Each row is a point on a tangle of strands that fork and nearly touch. The rows are in no order.
In the rows, zero is written as 128.
Points whose rows are less than 76.7 apart are linked; no others are. Some points are linked to none.
z558: 119 130 122  81 132 111 172 127  91 151 133 149 168 150 126 118  60 125 132  82 112
z726:  84 128 104  97 105 135 130 119 100 129 118 118 163 135 125 156 142 105 139  99 111
z686:  73 125 110 139  99 137 130 110 148 115 116 156 119 122 180 156 111 139 125 131  76
z29: 113 139 125 163 114 140 116 152 162 124 115 123 105 125 167 166 157 153 109 147  82
z379:  98 177 133 154 114 141  97 135 151 190 113 133 115 147 191 174 173 177 143 122 101
z791: 130 155 172 162 134 142 112 110 132 126 132 101 148 148 153 104 131 185  78 137 128
z112: 159 113 178 151 115 144 118 145 138 149  89  90 127 145 158 117 150 127  96 139 164
z619: 149 126 161 128 152 130 114 111 143 112 123 130 115 116 104 116 151 103 145 133 185
z649: 160 120  99 114 136 120 147 170 114  94 139 139 105 121 107 107 131 123 109 133  95
z113: 118 132 117 132 123 149 132 102  88 152 149 100 165 169 158  99 116 159  81 114 113
z684: 101 175 128 131 138 146 115 132 151 127 112 125 122 138 152 159 204 152 133 127 110
z496: 129  86 113 115  95 131 132 141 152 113 125 124 109 115 122 130 121 123 113 136 121
z174:  93 136 113 163  99 162 133 146 134 120  98 125 131 144 179 174 143 147  95 148  78
z692: 154  79 147 120 152 126 135 111 152 124 145 137  99 132  86 122 102 111 136 148 169
z631: 170 118 111  99 110  87 148 154 103 138 146 126 122 116  96 117  88 110 163 107 115
z675: 105  99 146 109  88 135 116 119 122 154 117 113 144 134 120 112  93 132 111 122 142
z659: 119 133 161 143 125 128 118 141 192 114 126 139  98 110 155 156 139 173 131 147 136
z70: 113 120  94 131 137 124 120 127 180 112 121 147  94 100 160 139 135 135 140 142 107
z189: 136 140 134 148 136 156 114 107 107 146 141 109 146 149 151  78 128 166  89 133 140
z336: 139 127 105 151 117 146 114 173 137 133  94 109  95 127 152 155 185 108 146 141  99
z669: 167 138  93 132 155  62 157 141  94 116 163 127 122 104  75 129  81 116 170 105 136
z20: 126 121 116 102 129 129 157 122  98 127 145 136 139 136 124  93  87 159 111 112 117
z224: 190 127 145 102 121  91 117 134 104 175 157 123 138 128 100  91  91 115 180 108 151
z621: 203 137 133 123 153  83 130 139  86 172 184 132 120 121  97  87  86 118 182 129 157
z932: 155 119 112 125 167 119 148 130 100 123 149 138 105 122  88  89  91 152 136 142 152
z515:  91 122 165 166  88 145 110 129 156 135  98  94 134 126 149 151 116 143  97 149 103
z6: 129 128  70 126 127 108 120 121 125 121 147 157 101  99 140 147 132  79 178 137  92
z512: 151 123  97 123 115 144 136 164 109 103 118 125 108 136 116 142 161 116 120 136  80
z628: 151 121 100 127 114 111 116 143 129 112 145 132 114  99 120 153 150  77 164 151 102
z90: 104 122 119 108 108 150 114 112 128 129 133 134 117 124 107 152 147 132 140 133  96
z394: 116 101 146 131 133 134 127  87 114 172 154 135 128 125 106  92  67 154 134 146 176
z362: 179 120 172 135 150 158 117 141 120 147 131 134 125 145 137  62 145 133 106 144 160
z257: 145 118 155 141 116 129 119 149 137 142  96  90 122 124 142 125 169 103 122 124 147
z994:  58 142 121 154 116 151 122 105 127 137 100 154 169 164 199 189 136 127 107 121  81
z247: 145 126 126 128 113 133 124 150  95 132 109  82 140 122 130 128 181  95 134 106 136
z210: 145 100 110 130 151 102 143 117 114 155 144 129 118 108  89 103  67 107 171 124 191
z299:  93 128 116 125 150 134 151  98 102  99 133 128 146 137 141 104  95 163  93 119 129
z268: 135 127 147 152 150 112 126 147 206 110 119 137 109 102 153 142 154 140 129 146 162
z44: 104 150 187 172 115 132  99  95 142 131 132  81 144 145 152 147 118 187  87 125 120
z518: 115 127  82 103 130 135 142 137 109 104 139 164 124 121 140 152 140  91 162 124  73
z388: 198 105 145 137 112 110 131 165 118 125 147 116 115 119 100 108 145  84 142 138 140
z627: 123 128  95  92 132 141 167 135  94  94 136 161 143 138 121 143 114 115 140 101  92
z199: 165 137 140 115 147 135 126 128  92 124 142 115 131 132  77  83 151 137 130 131 138
z119: 128 153  90 126 163 118 126 126 130  78 133 142 110  87 106 127 150 110 161 137 130
z908:  63 137 123 117 130 133 128  82 137 118 117 136 140 112 132 130 111 158 118 134 137
z967: 207 125 143 145 142 120 121 174 125 121 129 124 129 133 101  77 159  93 125 144 154
z747: 106 141  85 115 156 137 157 127 123  78 128 139 124 110 131 124 142 117 136 116 120
z82: 174 103 159 104 111 125 117 141 103 173 136 120 132 146 116  99 105 114 145 111 145
z320: 129 127 129 103 122 119 124 114  94 145 129 100 149 120 117  95 130 122 132 110 160
z776: 114 139 103  94 121 101 140 125  94 139 142 127 152 109 101 125  90 111 164  93 137
z600:  82 135 111 145 127 132 128 122 172 106 121 158 112 107 178 150 116 164 133 148 106
z648: 153 140 122 125 132  97 126 119  95 120 145 111 144 106  98 104 132 103 161 107 166
z228: 140 117 204 149 122 138 115 129 161 148 111 115 125 159 156 120 133 150  86 137 169
z274: 148 102 173 131 146 139 118 101 145 143 125 135 120 144 138  99 104 144 117 149 187
z632:  94 124 105 105 103 138 152 117  88 153 115 118 191 180 132 147 122 113  91  76  99
z997: 102 124 162 159  99 126 110 117 177 112 112 121 112 103 152 155 115 159 106 140 124
z493:  92 127  88 135 115 139 122 143 124 128 105 158 125 126 187 150 157 100 146 119  87
z728: 196 114 158 127 158 120 126 134 106 140 155 138 118 132 104  76 113  95 158 146 186
z233:  78 148 129 132 134 140 131  86 129 105 134 116 161 137 150 136 121 163  94 113 120
z208:  82 115 121 138  77 144 139 127 128 110 108 134 139 127 152 149 100 131 102 132  99
z934: 106 139  96 126 118 125 103 134 154 126 114 149 106  99 169 139 158 109 163 126 112
z668: 161 144  74 140 167  84 152 138 110  90 170 141 110  93  76 126 102 103 156 132 125
z987: 109 115 131  99 105 117 122 107 108 186 133 128 161 130 109 103  66 143 131 110 146
z927: 175 135 101 118 123 104 151 175  83 118 145 124 113 122  88  99 121 109 136 115 107
z721: 136 142 132 134 154 119 122 148 169 105 116 134  98 117 123 125 174 145 122 133 143
z760:  70 137 100 122 113 156 137 121 125 135 104 154 163 138 182 166 142 111 134 120  94
z940:  75 157 153 168 108 134 113  95 154 121 121 103 158 147 164 177 124 178  93 120  98
z816: 170 115 176 136 178 109 133 139 178  92 117 154 100 143 112 123 143  78 133 157 178
z666: 150 148 133 154 128 127 106 171 155 124 104 138 100 115 143 162 201 108 160 156 123
z636: 128 111 125 145 108 137 136 143 146 107 123 125 105 118 129 119 110 155  93 148  95
z413: 110 125 120 109 121 125 131 109  88 159 138 105 160 145 143  98 131 132  91  99 139
z644: 110 126 107 109 105 128 133 129  91 143 116  81 160 137 117 131 158  99 134  79 120
z608: 145 146 179 160 133 141 119 152 164 115 121 118 116 142 140 132 165 181  85 144 123
z341: 145  95 158 121  93 135 115 139 116 172 117  97 142 142 118 105 120 111 112 130 161
z955: 180 139 117 143 148 115 125 164 139  88 142 133 110 103  82 132 157  88 139 156 122
z234: 155 132 152 130 137 105 116 118 118  94 144 116 127 100  90 131 155  90 159 130 170
z21:  55 174 129 156 120 145 113 110 159 152 118 155 161 150 212 187 145 156 134 114  90
z409: 125 176 148 151 125 148 113 151 169 158 117 116 117 145 168 174 200 166 143 139 110
z69:  89 141  80 112 164 140 148 108 136  92 124 171 122 105 152 149 125 130 138 133 108
z531: 100 137 106  87 119 105 157 119  91 122 136 131 170 118 118 141 124  94 149  79 117
z483:  49 132 140 137 109 146 124 104 137 115 111 144 175 139 166 175 105 120  97 109  94
z49:  94 120 147 144  82 138 123 120 118 128 105 101 144 139 138 146 110 154  81 128  99
z187: 145 134 131 117 124 145 134 140 108 127 121 109 131 142 111 101 147 142  98 127 125
z384: 152 103  96 127 162 116 124 119 148 103 150 141  83  93  87 143 114  93 149 148 139
z499:  79 165 137 139 109 142 106 109 172 159 111 145 127 134 174 176 147 161 145 127  91
z566: 177 152 113 117 160  65 142 136  88 142 163 138 129 115 110 102  76 131 171 105 143
z526:  69 129 137 125  95 134 133  96 109 145 133 128 177 149 106 141  70 147  88 119 105
z86:  64 125 125 117 101 140 148  95 119 117 128 145 198 149 141 153  86 129  80 106  95
z530: 143 143 169 142 125 138 111 152 171 145 109 126 105 133 151 165 202 139 142 142 128
z948: 116 126 126  90 124 112 132 106  97 176 141 122 155 119  95 102  77 120 170  98 163
z332: 173 144 160 126 166 137 114 126 127 111 127 130 118 134  86  91 157 123 127 141 162
z360: 138 112 101 119 157 111 135 115 118 105 135 135 103 104  87 131  98 126 145 134 148
z990: 164 134 120 110 141 133 146 118 101 146 157 138 127 138 110  71  93 157 133 135 144
z910: 104 127 116  93 111 121 157 133  90 178 127 126 185 169 138 129  79 132 101  82 106
z330: 122 141 135 146 113 136 102 142 192 136 133 160  88 117 157 163 148 164 133 149  94
z480:  78 127 120 114  97 144 106 106 144 159 110 121 129 125 132 163 157 125 139 141 112
z647:  87 157 115 133 134 153 129 121 116 107 112 130 141 152 158 154 184 145 110 123  86
z718: 151 150  77 149 163  91 128 129 122  76 159 130 103  75  97 141 132  85 168 147 139
z980: 159 123  93 133 127 142 126 167 143 101 131 139  90 110  96 138 152 100 147 155  88
z144: 135 120 130 136 141 135 130 125 146  89 131 139  95 111 119 113 117 149 100 154 135
z855:  82 126 139 107 149 131 117  95 164 114 119 126 114 104 115 142 131 156 139 130 156
z818: 180  86 123 126 165  96 131 131 144 126 164 137  89 113  67 125  93  98 144 137 153
z916: 130 132 122 141 113 166 136 148  92 148  99  81 130 165 124 125 152 145  87 129 113
z640: 200 129 147 139 154 142 128 163 121 144 144 146 123 134 103  43 141 110 117 147 147
z181: 150  84 143 121 146 121 128 111 124 175 146 144 121 133 106  91  61 126 155 139 185
z193: 111 125 111  98 113 146 160 122  96 105 126 137 133 158 121 129 115 141 106 115 103
z785: 164  81 162 122 153 110 123 107 141 149 120 145 116 142 106 102  82  92 144 144 190
z492:  94 141 137 110 125 132 100 102 170 132 114 126 124 115 134 161 165 137 155 133 140
z557: 113 103 124 112 125 113 129 107 112 146 127 121 128 102  88 103  87 119 156 124 187
z463: 127 151 136 129 132 140 128 145 130 103 109 119 113 122 133 117 179 149 102 135 121
z931: 166 107 183 135 167 120 126 121 167 115 118 151 113 152 136  96 120 110 118 148 194
z571:  92 126 109 118 110 155 154 117  93 120 118 119 169 165 165 160 136 129  95  99  91
z40: 142 107 146 131 133 132 116 123 159 123 124 122 114 116 135  94 113 151 108 146 160
z542: 180 128 150 137 157 115 116 157 168  91 128 145 109 130  97 129 174  85 128 149 148
z419:  95 130 110 144 121 163 134 118 100 144 101  84 150 169 143 161 141 144  84 115  98
z338: 191  99 132 116 106  86 132 148 123 127 157 115 115 118  87 119 102  85 156 114 143

A fork is a point with three links, a tip a point with one. Leave the first point through the second and follow the links. Name the first fork or tip that comes.
z940; z44 -> z187
z496; z636 -> z980
z997; z515 -> z994
z69; z747 -> z948
z980; z512 -> z362
z332; z619 -> z940
z987; z675 -> z69

A fork is a point with three links. Follow the links from the first point to the second and name the forks in between, in order.
z932; z274 -> z20 z980
z640; z931 -> z980
z336; z49 -> z409 z994
z234; z686 -> z187 z659
z980; z492 -> z20
z627; z668 -> z20 z181 z948
z409; z113 -> z994 z659 z187
z320; z684 -> z187 z659 z994 z409
z49; z558 -> z659 z187
z987; z496 -> z948 z181 z20 z980
